A landscape with many valleys, sampled at points; each row gives a point and its height.
From any point a ball rolls to the lowest of the 2 points nearest to it. It stops when none of these is lower. Distance is the straight distance between rows; heights are no part of it.
J_470 height 496: [160 164  96  94  84 126 150 115 116 173 123 119 146 128 123 107 123  95
 135 154 146 131 171 148 169]
J_933 height 511: [165 106 166 145 136 118 110 129 129 109 119 130 101 109 118 142 118  99
 131 114  99 133 141  91 110]
J_20 height 336: [ 81 142 174 149 194  97 170 209 139 127 150 183 111 131  83 107 158 172
 108 103 146 117 134 173  77]
J_949 height 428: [ 89 153 146 117 110  97 106  89 127 127 120 137  77 124 114  92 114 128
  42  92 117 114 167 117 108]
J_731 height 269: [ 76 114 117 128 119 124 147  70 161 157 129  78 153 140 141  79 129 111
 160 155 116 102 103 146 153]
J_807 height 405: [158 190  87 125 103 145 194 168 110 150 196 147 129  91 164 122 149  89
 142 180  97 122 150 192 104]
J_271 height 123: [ 68 117 111  74  93 114  86 123 133 135  79 108 161 149 156 115  92 169
 116  88 157 116  78 140 152]
J_689 height 309: [111 139 145 142 158 104 136 145 138 146 144 178 172 176  74 106 164 135
 114  60 173 123 120 195 139]
J_846 height 384: [ 83 103 100 160 125  97  86  88 110  76 118 102 137 162  91 157 134 162
  99  83 149 131 100 108 153]
J_377 height 675: [152 127  98 108 139 119 129 116  67  86 106  69 157 166 121 187 130 123
 156 195 125 178 171  89 184]
J_124 height 584: [164  85 153 132 117 113  86 208  67 119 101 145 104 110 101 193 138 164
 119  92 146 168 112 116  98]
J_502 height 198: [ 79 125  76  87 102 124 106  91 122 120  74  83 156 152 152 140 113 167
 138 133 147 141  77 124 187]
J_58 height 50: [161 109 170  73 122 120  93 165 135 154  85 129  98  97 135 140  69 161
 121 100 104 123 129 123  95]
J_474 height 362: [151 117 123 122 106 168 169 134 137 159 170 104 138 103 164 117 151 110
 161 189  93 107 166 156 128]
J_767 height 218: [ 94  86 117 117 116 143 120 106 152 163 137 128 180 162 132 128 117 124
 151  91 152 117  79 145 143]
J_718 height 457: [138 134 116 127 131 155 157  86 137 140 147 118  84  95 188 109 117  92
 160 162  74 109 127  99 116]
J_591 height 543: [182  92 158 135 142 117  95 175 101 105 103 131 110 121 104 172 118 133
 129 115 123 157 130 101 100]
J_649 height 128: [ 98  92 168 142 146 131 124 140 167 147 141 156 161 147 117 128 117 133
 138  87 138 111  92 151 102]
J_658 height 657: [165 134  96 129 135 145 116 110  97 105 114 116 177 165 115 179 135 116
 140 195 168 176 165  99 159]
J_101 height 691: [163 104 112 136 129 135 135 119  85  91 139  70 127 145 122 176 145  94
 175 174 112 180 173 103 179]
J_927 height 604: [176 143 165 138 113 124 138 194 103 143  82 169  83  91 103 107 118 126
 116 137 139 148 165 104  72]
J_199 height 456: [129 213  77 125 115 116 167 124 128 148 181 174 162 110 147  86 135  93
 131 165 139 108 140 176 125]
J_903 height 578: [157  98 172 145 127 126 115 175 115 115 111 159  85 100  92 133 134 148
 104 117 150 151 155 106  64]
J_121 height 628: [189 142 152 145 119 120 167 192 113 156 107 166 111  89 113 124 144  92
 143 148 116 153 154 115 101]
J_774 height 310: [102 203 142 124 166 107 170 154 160 130 160 208 112  98 154  98 119 105
 100 124 114  88 121 163  64]
J_865 height 535: [ 99 100  91 160 132 148 106  92 140 118 124 111 172 152 131 157 130 135
 146 153 154 126  97  97 135]
J_176 height 507: [129  94 129 144 135 135 117 103 144 115 104  94 127 133 135 151 111 115
 159 155 114 127 126 112 150]
J_122 height 725: [132 117  98 111 134 151 142 166 120 158 175 198 201 144 136 124 151 151
 196 111 180 134  55 165 136]
J_347 height 341: [101 115 125 133 127 114 126 103 131 155 159 144 181 193  86 112 163 110
 123  54 155 122 110 171 163]
J_150 height 228: [120 134 166 165 167 103 160 156 156 147 155 170 167 151  94 116 149 112
 132  93 123 106 119 168 119]
J_646 height 157: [138 148 118 142 151 128 123  81 146  91 130 127  55  93 176 115 110  78
 105 109  89 128 119  56 103]
J_453 height 378: [ 97 178 163 141 133 111 163 146 114 151 167 198  59 111  93  97 161 127
  42  94 129 116 169 148  72]
J_266 height 481: [156 109 147 134 121 137 142 110 128 121 119 100 101 109 156 140 109 107
 169 156  74 124 144  87 140]
J_403 height 561: [ 95 107 109 143 114 141  87 115 140 119 127 141 166 133 104 153 122 165
 105 133 200 127 113 116 123]
J_509 height 219: [ 97 131 141 131 151 138 132 101 178 157 148 127 162 121 129  98 114 116
 147 149 121  90 113 159 117]
J_666 height 197: [136 164 133 106 121 135 119 110 151 133 117 149  66  97 175 100 100  93
  94 112 104 108 141  82  98]
J_387 height 241: [128 153 161 106 141 146 150 123 157 164 142 187  98  92 164 101 106 113
 102 101 102  94 128 116  75]
J_96 height 689: [171 102 101  95 100 138 114 139 105 152 121 132 159 161 112 156 121 132
 157 110 166 155 130 140 174]
J_715 height 297: [116  69 140 147 163 112  76 117 133  52 118 102  90 128 112 163 117 167
 114  90  96 131  97  76 119]
J_321 height 407: [107 167 153 136 109 100 146 135 127 157 130 160 104 131 102  92 133 112
  46  80 147 107 184 148 109]
J_4 height 633: [178 123  98 154 140 155 125 144 110 123 120 157 177 132  99 179 139 124
 150 176 192 166 152  97 123]
J_883 height 653: [204 118 145 129 118 142 170 167 104 156 137 143 144 107 105 148 149 106
 176 152 118 166 157 139 137]
J_86 height 168: [180  87 169  73 116 160 136 171 134 172 103 123 104 109 154 146  81 148
 169 128 102 131 129 134 107]
J_546 height 649: [125  90 139 129  99 102  90 169 107 123 124 146 124 137 124 191 130 170
 116  42 136 135  90 126 132]
J_886 height 343: [113 197 150 148 146 106 167 177 131 140 137 208 118 107 114  94 147 119
  86 111 124 109 149 150  80]
J_643 height 462: [154 121 110 160 128 105 130  96 118 132 144 129 155 162  87 119 144  91
 150 102 133 139 140 143 178]
J_645 height 692: [196  94 100 109 115 146 137 118  74 117 144  96 147 169 115 176 149 110
 182 137 127 189 172 132 186]
J_897 height 279: [ 69  86 139 121 119 111 103 119 133 154 142 138 167 180 122 132 125 143
 109  45 163 109  84 147 151]
J_779 height 434: [159 193 112 121 109 127 178 157 123 156 148 165 147  92 132  99 142 106
 150 163 139 123 147 172 117]
J_542 height 445: [ 91 139  86 121 104 122  93  83 134 103  88 100 146 141  98 102 110 145
  80 125 175 134 140 119 153]
J_18 height 605: [139 121 110 178 150 151 122 145 142 106 129 175 172 111  85 132 137 137
 123 172 195 136 145 113  93]
J_435 height 583: [ 93 114 128 164 129 139 109 116 159 107 147 160 146 122  79 120 136 143
  86 136 180 109 143 123  86]
J_511 height 412: [ 98 157  73 130  84 196 163 111 135 129 194  83  81  98 229  97 166 112
 129 186  92 106 136 165 124]
J_441 height 308: [112 160 116 120 145 135 105 108  96  61  72  53 140 154 129 161 130 166
 115 177 122 150 107  90 173]
J_852 height 446: [108 148 124 107  99 100  88 106 121 132 112 118 124 127  90 116 103 157
  60 109 158 124 168 124 126]
J_130 height 294: [ 90 166 168 152 191  82 171 175 147 126 156 181 156 134  97  86 161 143
 107 109 158 104 131 182 104]
J_617 height 357: [144 133 139 120 166 120  90 141 108  58  97  66 108 137 114 175 123 129
 105 166  98 150 113  70 152]
J_955 height 251: [ 85 144 100 106 123 116 111  77 126 105  62  68 148 148 140 122 111 155
 121 181 140 132 103 121 170]
J_921 height 270: [102  97 151 161 178 140 134  98 187 137 148 123 142 128 146 108 118 117
 162 140  85  95  90 113 114]
J_799 height 669: [140  95 129 117 108 104 101 146 118 139 112 128 139 156 111 164 101 144
 133  70 143 144  97 137 156]
J_3 height 420: [119 161 103 129 120 101  94 109 106  91  78  77 128 129 110 130 113 123
  84 151 132 134 155 103 160]
J_5 height 392: [147 142 145 137 130 104  95 130  97  79 100  89 102 123 109 151 118 126
  91 159 123 139 157  75 133]
J_916 height 307: [ 63 135 124 154 138 131 140  50 153 122  96  80 114 133 151  81 120 107
 144 169 104  98  95 122 141]
J_915 height 253: [135 109 148 153 182 110  84  95 129  49 107  83  53 104 133 133 120 128
 119 114  94 142 126  54 117]
J_642 height 342: [102 102 119 156 138 107  88 112 125  65  94  84 118 147 126 178 131 163
 117 111 110 134  65 100 147]
J_289 height 422: [116 115  97 164 125 111  99  86 131 107 120 106 159 181  88 134 139 120
 126  89 149 141 116 122 177]
J_615 height 258: [158  80 151  87 101 169 159 157 133 175 131 115 147 120 146 132 112 138
 179 126 110 134 126 181 132]
J_788 height 182: [ 97 115 144  68 117 128  92 128 148 136  77  90 120 138 153 114  72 161
 112  97 113 113  94 133 139]
J_885 height 476: [124 182  76 122 104 136 159  91 131 166 160 120 162 124 144  74 141  86
 145 179 136 118 145 157 161]
J_45 height 623: [141  78 161 125 109  98  81 193  79 120 132 147  82 118 104 192 141 198
  96  50 118 144  89 129  92]
J_350 height 710: [156 117 101 115 107 141 134 156 110 160 145 186 169 160 120 139 148 147
 173  88 190 153  87 150 153]
J_575 height 209: [116 141 134 159 154 113 124  79 138  68  90  84  60 101 156 114 127 109
 127 122  87 128 115  62 139]
J_326 height 281: [113 185 160 102 196 130 161 146 170 149 163 198  84  93 188  85 120 121
 111 113 104  85 107 133  63]
J_523 height 674: [185  95 120 109 100 163 171 138 109 144 157 103 154 132 126 157 165 121
 183 164 118 160 174 145 168]
J_898 height 318: [ 88 120 138 158 162 161 138  54 170 125 136 109 101 120 167  72 129 111
 170 182  74  91  95 117 132]
J_526 height 131: [129 129 167  76 128 110  84 137 141 137  92 112  83 118 146 114  84 177
  79  92 105 111 141 109 111]
J_164 height 435: [130 163  91 118  98 166 165 111 149 145 178 120  91  93 197  85 130  85
 148 155  70  94 127 155 107]
J_607 height 390: [128 138  89 134  86 177 166 125 130 149 185  88 109 117 203 108 179 111
 149 197  93 109 177 161 139]
J_221 height 323: [173 106 149 115 102 176 179 168 137 179 182 116 149  98 149 129 144 144
 185 171 108 132 165 184 129]

For each start below, name the point where the ball stops.
J_542: J_271
J_852: J_646
J_289: J_646
J_45: J_58
J_927: J_58
J_377: J_58
J_164: J_58
